Points, in no order, along strands that fork and pass close to each other.
Two points are linked if the straight distance between their rows is under 145. Some points are linked to none.
vikud: [-37 -28 -42  11   7 -15 -12  37 -16 -37  37  -1 -10   3 -36   0  25 -41
 -14  -6  18  31   1  13  44  16  -6  54  13 -26  23  26 -16  54  39   9
  -2  20   5  24  16  24 -54   2   6  -1  12  11  14   0]
Nadi: [ 43  -1  -4   9 -29  17  17 -19 -25 -31 -11   6  25  -6  23  16  -6   7
  16 -20  -5 -30   8 -18  23   8 -10 -12   2 -33  -3 -21 -28 -27  10  11
  22  33 -25  -3  34  17  68   0 -36  48 -10 -42   7  27]
lik: [  1   1  -6  17 -25  30  18 -36  13  26  11  18  48  18   4  28   4  -2
  -5   4 -20 -15  -3 -22   9  11  -7 -12  30  18  -7 -24   6   1 -18   0
  -6  38 -11 -15   3  13  56 -10  34  26  -4 -18  16  61]
bitog: [ 65  -1  10 -26   8   3  36 -19   4 -14 -10  10   0  34  -2  -5   9  19
 -12  -2   6   6  18   5 -32  -6  26 -26   2 -13 -18   2  -2 -27 -10 -17
  24   1 -12  15 -17  28  -5   2 -51  -5  -5 -15  12 -38]
botu: [-15  -7  28 -16  14  13 -30  19   4 -33  20 -17  19 -28  -9  15 -26  -8
  -3  10 -12  -2  20  -1  49   2  28   1   9  41  48   8 -26  23   6  23
 -23 -31  30 -32  19 -38  40 -32 -22 -14 -14  -7 -26   5]
fip: [ 23  43  -5  16 -13  33  26 -32  27  57  -8   9 -22   3  27   5  -5 -11
  11  19  -5 -12  48  17 -39  -5   2   4   3  32 -31 -31  53 -22  -7 -31
 -13 -15   9 -12   0  18  27  -9  -5 -30  34 -11  16   9]
vebu: [-15  -1  24 -14  18  19   7   4  -6  -2  21  13  -7  24 -36 -14 -34  13
 -48 -16 -22  14  -5 -15  40  29  -8 -13   7  -2  26  22  12  19   7  30
   5  -8   9 -16  39 -29   4 -39  28 -12 -17  26  10  23]
sisa: [-24  -8  -8 -27 -20 -30 -32  24  -3   5  32  28   7  -6  -8  -1 -16  16
  -7  10   5   7 -46  -3  -4  14 -41   3  -5 -64 -13  14   0   8  17  28
  18 -12 -11  31 -38   8 -81  -7  29  22 -41 -11  -1  -7]
gavi: [-50   3   1  -3  -5 -25 -39  -9   2  27  27  33 -19  17   7 -10 -33   3
  -7   5 -19  21 -17 -15  17  26 -47   7  19  -9  11  10  14   1  -5   4
 -22 -16  -3   2 -24  14 -33 -12  79  -9   9   4  -1  24]
nopi: [-24 -21 -13  28 -33   9 -28  31 -15 -21  -7 -54  15 -28  -2 -21  -2  -3
  -3  16 -24 -16   2   6  27  -2   4   0 -46  10  13   9 -31  20 -20  12
   8  12  32  23  36 -13  28  11  -5  -6 -14  27 -16  25]
bul: [ 51   6  31 -36   0 -20  41 -16  31   8  32  18 -25  35   8  12 -12  10
  -3  16 -12  15  24  19 -40 -35  14 -45  -5 -12 -34   0  11 -38  28 -39
  -2 -24   3   3 -18  18 -17  -9 -32 -29  35 -26   4 -47]
lezo: [-16  -7  14  -6 -28   1  -6  41  26  -2  18 -22  -5 -51 -34   0  11  20
 -25  18 -22  22  13  22 -15  -9 -45 -12  -1  15 -18   5  -3  -8  31  15
   8  -4  35  37  13  14 -21 -41 -49 -20 -17 -14 -25   4]
toser: [  0  11 -21  25  13  14  19   3 -18 -25 -41   4 -16  57  14   4  10  -2
  10 -30   9 -33  -2 -17  44  32 -27  11  21 -20  -9   2  20  22 -14  -8
  15   2 -19   2  13  18  16  16  -2   6 -19   2  29  -7]
beka: [-12 -10 -10   8   9   6 -10  14  35  12 -26 -34  25 -44 -44 -11   4  -1
 -29  -5  14  28  10   1 -15   7 -23 -12  22  26 -29  12  29  18  23  12
 -10  -4  24  10   0  38 -50 -17 -12 -12 -20  12 -30  12]
Dimed: [ -9  14  11   7  10 -16  -4  13 -14   2  48   2 -29  12 -12   1   3 -13
 -27 -21   4  37  35  -2   8 -18  46  18 -27 -14  50 -15  29  -1  -9  31
   5 -17  18 -19  34 -24 -19  13 -10 -19   5  12  -2 -29]
kuve: [  8  39   8   0 -51  -8  24   1  32  -6   3  38  21  -7  -6  24  13  27
 -13 -23 -37  33  25 -15   6   3  19 -26 -22 -19 -51  -7  50 -32   2  10
   6   4   2   5   5  36  13  -8 -21   9 -34 -37   8  -3]
ribe: [ 33 -44 -11   5  33  36  18 -18 -15  25 -35  18  25   8 -51 -21 -20  25
 -65  27  -4 -10   5  -4 -43   8  34 -28  -3 -25 -24  22   2 -10   1  22
  11  45 -16 -33   7  -3  -3 -50   0 -19   1  13  10   7]
supa: [ -2  50  35  29 -38  -7  41   2  10 -19   2  27  -5 -39  34   4 -21  28
   8 -32  -9  26  28 -13  -8 -35  12 -38 -11 -18  17 -39  16 -28 -27 -21
   3 -30  10  11  15 -13  19  33 -47   0 -25  -5 -14 -20]
Tuf: [-10  26  12 -14  13 -26  12   9  20  24  50  39 -32  22  -2  40  15 -18
   2  21  13  26  42  24 -18 -38  22   9   2 -25  16 -36  34 -13 -13   2
  -3 -17  20  10  19 -16 -22  35   8  -3  30   6   8 -29]
Rutab: [ -8 -39  15 -19  25   8   4 -36   7  -4 -22   2 -23  29  31  24  -4   0
  28  47  22 -24  -2  -6 -29 -19 -73   3 -11  14 -17  -2 -13  13 -13 -23
   7 -46  30  20  18 -17   1   6  42  -6  27  42  -2  19]
kem: [-21 -16  16   1 -29  -9  -1  11 -26  31  34   7  34 -17 -29  -5  54 -27
 -18 -26   2  27  -5  22  23 -11  -5 -14   7  12  11 -28  16   8  12  27
  29  38  18  -2 -35  -3   4 -29 -34  19 -49  13  -4   5]
Vudu: [ -7  -1 -21  11 -27   1   1  10 -30  -7 -20  -1 -14  12 -15 -13  -4  20
 -20  39 -36 -12 -20 -11   3   5 -34  19 -44 -10 -37  14 -35  -8   7 -25
  27  11 -19  22   3   2  -1 -17   5 -12  -1 -24  14  -1]
Mur: [-17 -30  50 -18  19  24 -15  20  23  11  14 -18   8 -46 -43  15  -6   1
 -30  -7  14  23   1   4  21  14   1 -37  49  65  28  24 -25  21  24  19
 -21 -29  29 -14  20 -13  18 -52 -18 -22 -37  -4 -30   7]
vop: [-23  18  44 -21 -10 -16  10   4   8  14  16  10 -20  12  15  23  24 -36
   7  45 -13   3  43  19 -21 -50 -34   4 -19 -16 -11 -35  20  -5 -17 -21
  -7  -8  31   5  40 -30  -6  40 -13 -23  37  13  -1  -8]
Fofar: [ 11 -43  22 -16 -27  -7 -29   8 -22  -3  14   4  16 -46  14   9   6  19
  26  32  -8 -28 -61  17 -10  17 -71   5  -6 -23   6 -17 -24   4  14  24
  22  11  25   9 -13 -24 -19 -19   4  13 -16 -33   2  26]
ran: [ 18  12 -26  24 -20  19  36 -25   4  16 -56   3  -1   7 -25  -5  17 -16
  -3  23 -25 -18  51   1 -28   1 -26  11  15  31 -51  -8   1 -10 -18 -20
   5  -5   8   1  23  29  13  -6 -20 -33  27 -15  10  -7]
Poz: [ 10  17   2   9   3  15   8 -23  -4  27 -58 -29 -14   1   6 -31   0 -15
  20  15  23 -23 -16  18 -52  -5  -8   7 -25  19  -8  39 -10  -4 -16 -41
   4  -9 -27  20 -32   4 -28  -2  -6 -16  11  17  10 -33]
zosas: [-49 -44 -15  -1  17   9  10  -3 -24  12   4  14  32  -4 -24  -1  -5  -4
   2  -4  -2 -30 -69   5  43  50 -17 -12  34   0  -2   8  26  35  -3   6
  -2  26  -9 -46  14 -18   5 -16  46  16 -39   5  50  36]
giped: [ 17   0  24 -33  57 -21  25 -10   6  11  22  19   2  34  19  40  -4   7
  16  -4  11   3 -11 -10 -12 -42  51 -13  22 -17  48 -41  -2 -14 -13  17
  -5   2 -20 -44 -19 -35  38  31  27  20   7  -6   0  10]
goke: [ 32 -27 -15 -24  43  -2 -10 -18 -11  14  15   7 -14  29 -16  -8 -40 -20
 -18  11  22  11  -9  10  -1  33  34  16  45   2  14  25 -20  -2  18  12
 -16  15 -54 -33 -28   5 -21 -10 -10  -8  60 -32  -1  -9]
Sasom: [ 19  30 -29  14 -25   9  -7 -28  10  35  -7 -18  41 -12  10  14  29 -34
  21  21  18 -47  10  25 -23 -22 -15  15   3  10  -5 -19  -7 -17 -18  -2
 -41  31  -3  12  -2  16  23  11  -4  10  33 -30   0  21]
Pes: [ -4 -14 -48  16 -35 -20 -17  14 -35  -4   3 -36  22  16   0 -26  42 -22
  28  -4   2 -20 -21  -2 -26 -26   8  20 -39  -6 -25  -2 -31   1  -5 -31
  16  61 -15  25 -66  -4 -15  38  26  17  -7  35  16   1]
Lepeg: [ 14  -6  11   8  26  15  21 -55   4 -10 -52 -23  -7  18   7   0 -17   5
  12  13  26 -23  -5   0 -34 -12 -44  -8 -11  21 -20  38  -1   3 -11 -34
  -5 -28  -8  21   0  29   5   4   3  -3  31  18 -20  -6]
zis: [  1 -11   2  14 -46  -9   3  10 -24  43  49 -13  34 -34 -37 -26  50 -13
 -40  -8 -36  32  31  22   6 -32  21 -21 -46  32   0 -25  -7 -14  -4   5
  23  52   2   5 -37   0  34 -24 -14  17 -26   9  -4  -1]
Tusev: [  7  -7  28 -25  21 -12  -3  18 -15 -36  -7   0  -5  -5   5   2  26  -4
  11 -12  18  -2  -4 -20  -5  -8   5 -13   0  -3  19 -11 -23   3  -1   7
   4  -7  30  -3  -7 -23 -21  37 -15  15 -30  30  -7 -10]
Lar: [  5  30 -15 -10  34  12  -8  26 -13 -42  11  -1 -23  20  15   4  -4 -11
  13 -40   2  21  36 -19  22   0  79  20 -10  -5  40 -18  31  10  -4  25
   6   5  13 -12  21 -33   9  15 -13   4   0  31   0  -5]
lek: [ 20  45 -48   2   8   9 -21  -5 -11 -33 -60 -32  27  -4  32 -18  14  31
  45 -38  38 -35  25 -32  -4  19  37  19 -37  -3 -19   6  20  -6 -37 -15
   5  23 -17   4  21  -8  18  38 -19   4   3  14 -12  32]
Getep: [ -9 -10  18 -29  27 -30  18  18  21  52  37  23 -18  32   6  -3  15  20
  -1  -5   4   8 -27 -15 -20 -41  70 -28  -5 -12  36 -34  11 -11 -32  15
  13  16  -4 -24 -37 -33  21  16  30  15 -27  26   5 -14]
koni: [-21 -36   9  37 -34  -4 -16  28 -30 -30  23 -12   2 -15  -4 -23  31 -21
  10 -12 -20   6 -49   8  45  22 -23  20   8  21  -4   3 -31  45  15 -16
  18  17  -1   6 -11 -17   3 -22  -7  22 -40  17  16 -41]
Kufi: [-41 -34  25 -15  10  -3  37  -9 -14  33  14  22  16   8 -25  24  16 -39
   7  18  -4 -16 -15   2  12  -3  -7  15  45  38  29  -8  10  26  -9  13
 -18   1  34 -40  17 -20  14   7  29   6   5  14  31  24]
sus: [-17 -10  42 -26  16 -16   6 -44  -6  58   7   7  22   7  -6  21  19 -22
   7  29  32 -15 -37  28 -12 -17   0   3  60   2  13 -16  -4 -13 -11  27
 -18  10  -4 -20   2 -25 -11  21  25  28  10 -14   4  14]
Tev: [  6 -38 -11  11 -27 -12 -24   6  -5 -27  22  -5   8 -23   8  33   2   2
  24  38 -11 -35 -26  -1  -6  11 -77  16  -5 -16  -3   6 -53  29  21   2
   0   6  31  31  17  -1 -17  17 -17  11  16 -37   9  41]
nuko: [ -6 -44 -35  10 -21  16 -25   3 -18 -44 -20 -50  12  -8 -10 -22  28  -5
   8  17  -6 -34  -3 -13   1  -4 -43   2 -28  28  -7  -2 -63  41  10 -35
  -4   1  26  32  12 -15  -4  15  16  -2  10  50 -19  32]
Vafi: [ 49  -4 -26  -4   7  19  39 -17 -16  21 -18  18  -3  37 -41 -14   1  -5
 -46   0  -9   7  38   6 -27  20  32 -19  12 -24 -38  -7  11  -7  -3   1
  23  30 -32 -26   3  18  -4 -17 -43 -15  18  -7   2  -9]
zokud: [ -5  32 -24   7 -12 -21  -1  11  31  -1  22  49  13  29 -15  -9 -39  -5
 -11   3 -22  28  -8  14  34  50   7  -3  37 -18 -58  41  22 -21  35 -23
 -13  -3 -51   8 -12  42 -27 -45   2   2   2 -64  19 -10]
kagu: [ 14   8   0  -8  53   7   5 -27   6  18 -20  -2  -9   9 -20  15 -28 -12
  -8   4  46 -15  -4   6  -6  36 -13   8  72   1   8  23  15   7  19   9
 -15   1 -34 -21 -12  49 -41   5  10   2  39 -36  -4 -10]
vuva: [ 35  -7  51 -19  13 -30   5   1  15   1  55  21 -46 -10  24 -18 -13  26
  -6  21 -11  33   6  17 -52 -44  33 -41 -39 -37  18   3 -14 -44  13  -8
   6 -20   1   8 -26 -17 -25  -4 -22 -25  30   6  -6 -50]
res: [-17  -3  -1  12 -39 -24 -20  44 -29   0  31  -2  -9   4 -18 -19  32 -28
  -4 -30   9  24 -30  30  27  -4  18  16 -20  -1   7  -9  11  19  21   1
  12  28 -31   4 -49 -17 -19   0  -8  16 -32  13   5 -36]
dipul: [ 22  -8 -10   5 -12   5   5  19   2  11  22 -27  10 -31 -16 -36  19   6
 -35  29 -24  39  15  11 -16 -33  32  -3 -60  -4  -8 -12 -16 -39   8  -1
  15  37  -1   1 -20  -3  21 -14  -5 -17   2  -4 -15   3]
Lozen: [ 22 -19  -6  -5 -16 -20   2  16   0 -43  17  13  11 -17  -2  39  40 -38
  18  26  10  -8  23   8 -18 -21 -27  23  14   7  -2   5 -54   2  18  -1
 -14   1  24  34   4   7 -24  24 -16   1  32 -25  -1   6]
duz: [-23 -35  -6  -9  37  -4  10   1  32   1 -46 -15   0 -10 -48 -11  17  -2
 -25 -24  48  -8   5 -11 -23 -10  -6 -20  27  31 -18  15  37  29  13  -2
   9  11  17  -3  -1  21 -57   9   9   4 -40  54   7 -16]
buvof: [-29  31  30  16  12  11  12   6   5 -12 -31  13 -39   8  24  -7 -38  38
   5 -15  -6  -3 -21 -22  30  34 -57  -3   2   5  -2  11  45  16   0  19
   5 -67  15  -2  28  19 -16  -2   6 -14 -40   7  -7   4]
suzof: [-65  17  -6  20  -2  12  -2  16  13  -7 -28   6 -18  16  23 -18  -8   8
  24 -20  10 -30 -18   0  49  51 -53  10  -3  -5 -15  30  43  43 -13   4
  20 -24   2  21  44  26   0   4  22  -5 -29  13  29   9]
Nad: [-26 -40  16 -40  20 -25 -29  18 -23  10   9   6   0 -25 -10 -16  -2  12
 -16  24  26  -1 -63   9 -15  10 -19  13 -18 -50   9 -18 -15   5  14  56
  21   2  15  10 -27 -24 -44  -9  23  14 -30  -4   8  21]
met: [  5  17  37   5 -18  13   9   1  -1 -24 -26   4 -15 -53  44   7 -13  31
   1 -18   5  27  15   1 -17   3  -3 -41   0   1  -2  -2  -7 -26   9   6
 -13 -28  -4   9   9  16  14  -1 -60  -8  -6 -32 -39 -25]
Fufuv: [ 10   5 -30  -6   3 -18 -19  15  11 -34  25 -12   2   0 -36  -3  14 -30
  13  -4  18  12  45  -6  18  -6   4  26  34  -5  16   5 -39  20   9   6
 -33 -13  16  24   0  25 -28  33 -42   2  40  -2 -21 -14]
fop: [ 49  37  12 -13   2  -3  13 -40  34  15 -34  -3 -21 -13  39  11 -30  41
  12   9  19  -6  28 -11 -54 -35   5 -16 -44 -30 -20 -30  18 -26 -24  -3
 -18 -44  18  -3   9  -1  24   8  14 -24  -5  26  -2  14]
pek: [ 40 -15  38 -14  35   7  -1 -10 -15 -27  28  29 -18  17   3  46 -26  -8
  -4  13   2  16  18 -13 -12   8  11  15  16   1  35 -19 -41  -4  13  25
 -19 -27  -2 -21  13 -17  33   8   8   1  71 -19 -14  20]
Venef: [ 22   5   8 -33  33  18 -10  10  -4 -52  -9 -17  -2   6  20  21 -36   1
  17  -8  20 -24   1 -25  36  22  51   2  42   5  45  10 -26   9  28  20
 -36 -14   3 -37  27 -33  51   3 -32  -2   8 -20 -27   9]
Zepam: [ 34  53  -3   9 -31  18  15 -41  25  50   2   5 -28  22  35  22 -44   9
   5 -29  -1  -4  19   5 -16  -7  13 -19 -21  -3   1 -48  48 -27   5 -37
 -23 -37  -7 -28  -7  33  32 -13  -1  -6  22 -22   8 -10]
ziped: [-31 -15  23  -3   1  15   5  25   5   2  12  -2  24 -16 -54 -10   4  -6
 -31 -22 -26  29  10   9  42  38 -10 -10  34  43  21  18  11  27  24  45
   5  17  17  -7  33  -8  -4 -56 -14  10 -20  -3 -23  16]
zefu: [-20  -3  46 -13  13 -16  -5 -24  26  27   4   1 -18   7  23  14  15 -33
  26  34  -4   1  -3  15 -26 -44 -35  -4 -17  -1  27 -26   2  -3 -23  -9
 -11 -25  23  -5   5 -33   8  37  39   4  11  42  -5  19]
kob: [-33  18 -15  30   8  -5   3  16  29  39  -3 -29   1 -25 -14 -32   2 -11
 -22   6  -8  23  -2   5 -21   1 -42  17  51  47 -33  27  15  15  17 -41
   0 -17  -7  35  10  42 -58   0   4 -34   3  17 -23 -24]
lugon: [ -6  37  28  32 -12  25   9 -20   5  35  -7  28 -40  10  46   8 -43  31
 -11 -17 -27   4   5  -5  14   2   8 -23 -27   8   8 -24  55 -35 -15 -27
  -4 -33 -20 -27   8 -19  44 -24  18 -21  -5   2  -4 -22]
Nus: [-19  -5  30 -24  56 -19  13 -12  19  11 -24   0 -19 -11 -30  15 -15  -1
 -12  11  48  17 -14 -10  -9  10  -1  -3  69  12   6  26  34  11   9  15
  -4 -32  14 -19 -13  17 -55  -8  11   2 -15  15   7 -10]
Reme: [-31  18 -20  -1  14 -29 -46  23  25  -1  33  37 -23  11  -7 -20 -37  13
  -6  -7 -23  47  -7  -1  49  36  -4   5  33 -10 -16  46  27   0  15 -10
 -20 -34 -32   9  -4  27 -38 -40  57  -7  24 -20  -1  -3]
kedap: [ 13  42 -10   6 -13   9   9  -7  38  24  19  27   6  25  10  21 -16  17
 -17 -35  -3  19  20  -4  19  42  11 -20  16 -19 -34  -1  59 -33  27 -18
   1 -12 -25 -12  -8  52  12 -14  -6  11 -12 -72   7 -11]
Tuza: [-36 -26 -11 -12  22 -18 -21  28 -11 -27   4 -23 -12 -19 -33 -28 -18  -6
 -24   2  34   7 -16   8  33  36 -23  33  42  -7 -12  55  -5  49  33   8
  13  21 -12   4   8  38 -49 -25  15  -3  -7   0  11   6]
Ketug: [ 10  13 -47  11 -16 -23 -10 -13 -21   6   2 -22  34   8  19  -8  74 -18
  36 -25  27 -13   4  -5 -19 -31  37  16  12  18  -6 -30 -18  -9 -19 -10
  -5  54 -32   2 -42 -18   3  48 -11  37 -23  11   3   6]
Mis: [-16 -15 -22   6   0  -3   0  24   0 -67  27  -4  -4  20 -25 -10  24 -51
  -4 -24  12  28  43   9  58  16  37  39  17   5  13  24  -9  43  16   4
  -9  15   1  32   7  29  -5  19 -17  15   7  25  -5 -24]
leve: [ 19   9 -14   4 -15  23  29 -21  -4   5  -9  20  17  46  16  21 -17   7
  14 -28  12 -48   7 -23  -4   3  -5  11  25   7  -5 -48 -10 -12 -11  -1
   7  18 -45  -5   5  12  62  18  12  52  27 -25  14  16]
Gor: [ 11  13 -36 -10  11   9 -24 -14   8 -31 -68 -47  12 -24   0  -1  17  10
  16   5  32 -28  34  -6 -24 -13  24  13 -34  -5 -14  -7  -5   5 -28  -1
 -26  11  36  28  18   6   1  34 -14 -17  12  33 -25  25]
Buted: [-17  32  12  26 -34  19   0  41  -3 -24  -8  -6 -28 -64 -17  -9  -5  24
 -11   0 -12  11  12  23  -2  15  -2 -21 -15  -3   8  18   6 -29 -10  17
  -4 -24  14  23  47  15 -10 -28 -82 -28 -15 -35 -25 -17]
fif: [ 39  17 -23   9 -16 -18 -33 -18   7 -12  17 -25  35 -30  44  -5  25  -9
  28 -17   1  -4 -10 -17  -8 -25  40  -6 -20  20   5  -7 -16 -10  -2 -22
 -19   2 -18   2 -44  -5  11  31   5  14  12   0 -19   3]
Tivan: [ -1 -30 -38   7   6   1 -24  -7 -33 -35 -45 -26  30   9  20 -32  23   0
  34  28   3 -37 -26 -29 -34 -23 -16  13 -46  -1 -10   4 -49  14  -6 -14
  15   5  -7  20 -41  -7 -21  37  27   4  15  47 -13   5]
vun: [-15 -30 -14  40 -35  24  25  -8 -30  -5 -24  -8   1   4 -26 -22  11  -5
 -25  19 -39 -32  -8  -5  23  40 -47   2  -9  14  -4   7 -31  11 -10  -6
  19  40   3   5  27  -9  31 -38 -12 -11   5  -7  16   9]
rapun: [ 36   3  14  -6  17 -12 -40 -22   6   9  18 -10  17 -11  41  12 -18  -9
  31   1  16   6 -15   9 -26 -25  19  -9  -1   9  25  10 -31 -29  23 -14
 -38 -15 -13   1 -36  -8   5  12  -3  13  51 -20 -35 -19]
Ruz: [-14   3  -3   9   1 -15  -9  18  21  18 -21 -22 -18  -6   5 -12  17 -16
  11  13  22   0 -33  27 -15 -20 -52  31   9  15  -7  31 -15   7  17 -39
   8 -30   4  45 -38  30 -49  20 -12  -5  10  19  -4 -38]
pobi: [ 14 -33  -1 -10  14  19   8 -40 -17   3 -34  -9  46  25   0   0  19   6
  -3  -8   4 -13 -38  -5 -28  -9  32 -11  27  19   0  12 -22  -5  -8 -12
   3  20 -34 -20 -34   0  22  -5  15  23  -5  22  22   4]
dobiz: [-10  23  28  10  -4  -3  11  -5  10  47  14  29 -17  20  22  -6   2  36
  -9 -23 -22  11 -23 -23  -5 -20  26 -36 -19  15  41 -36  43 -19 -30  -3
  19 -10  -9 -33 -14 -30  44  -4  13   1 -34  27  14 -27]
sura: [ 63 -12  -3  -4  41  -1 -14 -18 -13 -13  16 -13 -18  15  18  14 -38 -25
   7  23  -4 -10  20  14 -10  -3  41  17  13   6  13  10 -23 -23  20  13
 -29 -10 -21 -19 -11 -20  22  -3 -10  -5  78 -16 -34 -12]
noga: [ -3  -3 -14  13 -11   0  26  25 -20 -14  48   4 -23  -1 -23 -20   8  -6
 -30  30 -32   8  38   3  -7 -18  36  46 -75 -14   8 -10 -23 -20   4  -6
  26   2 -10  13  -7 -17  10  -2  16 -22  26 -12   0 -19]
zodoz: [-24 -55  -7 -10  26  13 -23  18  -6 -11 -17  -1  15 -27 -30 -10 -23   5
  15  -5   1  -5 -52  14  39  60 -14 -13  39   3 -17  51 -14  53  25  -7
  11  34  -2 -17  -4 -10 -13 -33  33  -5 -28  12  15  28]
dar: [ 17  40 -44  28 -46  19  -7  -6   8  32 -19 -18  24 -25 -14  10  13 -25
   4  26  -8 -17  24  14  -6   2 -10  39  -3  19 -54   3  -8 -12 -11  -1
 -11  24   0   4  18  27   4  -8 -34 -23  30 -58  10  12]
fuvu: [ 30 -50   3 -38  31   1   4 -19 -19  24 -21  12  44  18 -19  -4  -3  23
 -39   0 -18  19 -31  -6 -12   8  28 -33  18 -22  -4   6  -7  -7  -9  28
  25  63 -27 -34 -27  -3   6 -29  -4  22 -47   9  10  13]
biga: [-13 -12   1  23  -8  10  18   0 -26 -12 -36 -33 -32  27  -9 -20  13 -13
   0 -27 -14 -12   7   5  17  28 -26   9 -10  32  -8   1   2  29 -19 -32
  41  13  -2  20  30 -10  28   0  -9 -16  -2  30  23 -19]
rifos: [ 12  53 -33   1  36   7   0  11 -20 -50 -37   1 -29  32  51   1 -23  29
  27 -46  22  -5  32 -21  15  16  55  19 -39 -41   3   7  34   1 -25  -3
  -6  -4   3 -10  20 -10  18  40 -16  -5  10   7   0   5]
renoz: [  2  15  31   3  -7 -15  15  19 -19 -54  -1  23 -13 -34  57  16  -9   7
  27 -14  19  -3   7 -22  -1 -25  -3 -13 -15 -33  17 -27 -35 -28 -19  17
  11 -38  28  -2  22 -22  11  53 -23  20 -17   9 -18 -14]
ruv: [-15   1 -18 -24  18 -25 -18   2  12   1  21  44 -13  33 -12  13  -3   0
 -14  -6 -10  28 -13  -4   6 -10 -17  12  11 -35  15  -1   7   5   3  -3
 -13 -32   2  17  -9   5 -71  10  48  -3 -24   8   4 -24]
Gapig: [ 40 -30  22 -38  43   0   6  -8 -12 -25 -53 -18   9  15  -1  19   4 -17
  19   8  41 -33 -11  -7  -5 -13  34  12  36  12  14   5 -31  -6 -16   5
   3   8 -10 -15 -16 -21  -8  19 -17   9 -23  21   6  -1]
tase: [-17  34 -17  30 -23   2 -34   3  15  14   1 -34  12 -31  35 -35 -11  20
  24 -12 -26 -19 -15 -11   1 -19  31   9 -78 -24  -4  15  -2 -36 -28  -7
  -1  18 -29   1 -17 -14  30   5  26   6 -28  24  -2  -6]
Tarop: [  4  58   7 -12   4  -3   4 -10   6  19 -43  15 -17  10  31  10 -23  13
  17  -3  32 -20  -9  12 -18  14 -18  36 -22 -56 -23  -6  14  -6 -24  -3
  -9 -17 -10  11   8  36 -32  14   2  -5   9 -46  14  -6]
Lud: [-51   1 -35   1 -32   9 -10  19  16 -31  21 -46  22 -23  15  -3  25   3
   5 -17  -9   0  13  -6  56 -31  12  -1 -52   7  27  22  -3  24 -28  -6
  11 -12  59  11  32  -1  11  13  32  16 -33  43   6  28]
zud: [ 10  17 -17  14  -6  -9 -16   0   9   7  19  -6  22   1  33 -19   3  19
  23  -9 -26   2   3 -23   9 -25  65  -5 -36  13   8   4   1 -20 -23   5
   6  41 -29 -27 -39 -22  52  10  19  18 -14  20   7  16]
biroz: [ 11  26 -35  11   4  15 -20  14  41  -9  17   6 -27  -6  21 -14 -43  37
  -5 -36 -38  56  15   0  28  16  53 -45 -24 -17 -20  30  74 -12   3   7
 -18 -26  15 -10  30  11  13 -25 -18  -5  12  -8 -23   8]
kefu: [ -6  -1  50   1  14   5  14  28  -6  -1  -6  12 -43  15 -17 -23 -26  35
 -32  -2 -17  24 -25  -5  -3  23 -48 -21  -7  -9  11  -1   6  14   7  29
  32 -33  21   6  31 -10 -31 -23   8 -31 -35  13   5 -21]
suruv: [ -9  -7  18 -14 -25 -15   3 -40   1  35  22   9  19 -12  16  37  31 -31
  38  13  27 -16 -16  37 -22 -17 -36  11  31   4  -3 -19 -10 -12  11  12
 -32  15 -16   6  -6   6  -5  27   2  43  28 -55  -7  12]
Naba: [ 11  29 -11  14 -29  -8  14   6 -24   5   2  17 -31  16  -2 -18   1  22
  -9  50 -25  -3  17  20 -27  -4   5  30 -77 -17 -21 -19 -24 -41 -26 -21
  35   3 -10  14  10 -36  11  -8  17 -40  11 -31  39 -20]
rok: [-42 -35  -7  10  -9  20  27 -31  -9  46 -19  20  40   3 -46   4   2   0
 -14  -8 -27 -16  -7 -11  -1  24 -15 -15  46  15  -9 -14  35  12 -17  16
 -11  27  12 -33   4 -10   4 -21  39  -7  -8  12  32  37]
gidoz: [ 13   5  25 -23  26  10   6   4   5 -25  34  12  10   3  32  43 -24  22
  17 -14   0  -9   2 -29  12 -27  32  -8  28  10  58 -31  -8  -1  21  22
 -23 -27   0 -45   4 -29  61   7  22  27  21 -16 -19   9]
Muki: [-13 -25 -21  46 -35   2 -28  22   8  -2   0 -17   7 -28   4   1   8 -29
  19 -18 -26  -1 -28  -1  30  12 -51  -5   8  44   0  22 -23  36  14 -27
 -13 -19  22  36 -25   1   6 -23   1  -3  -4   8  -8   1]

Follow the links from the first point to the second, and from the first to the third. Name the last point that the two ways share.
kagu, Muki, Nad: gidoz
Lud, Mis, noga: gidoz
Ketug, sus, Lepeg: sura
Ruz, fuvu, nuko: beka
supa, vop, gidoz: beka
Tivan, met, koni: sura

A fork is a point with three links. Follow the links from the first point to the second and name the forks in between, in order.
kagu, Gapig: beka
biga, zefu: gidoz sura beka
Gor, ran: beka sura gidoz
leve, Rutab: rok gidoz sura beka
pek, sus: gidoz
Zepam, beka: gidoz sura
fif, Nad: sura gidoz rok
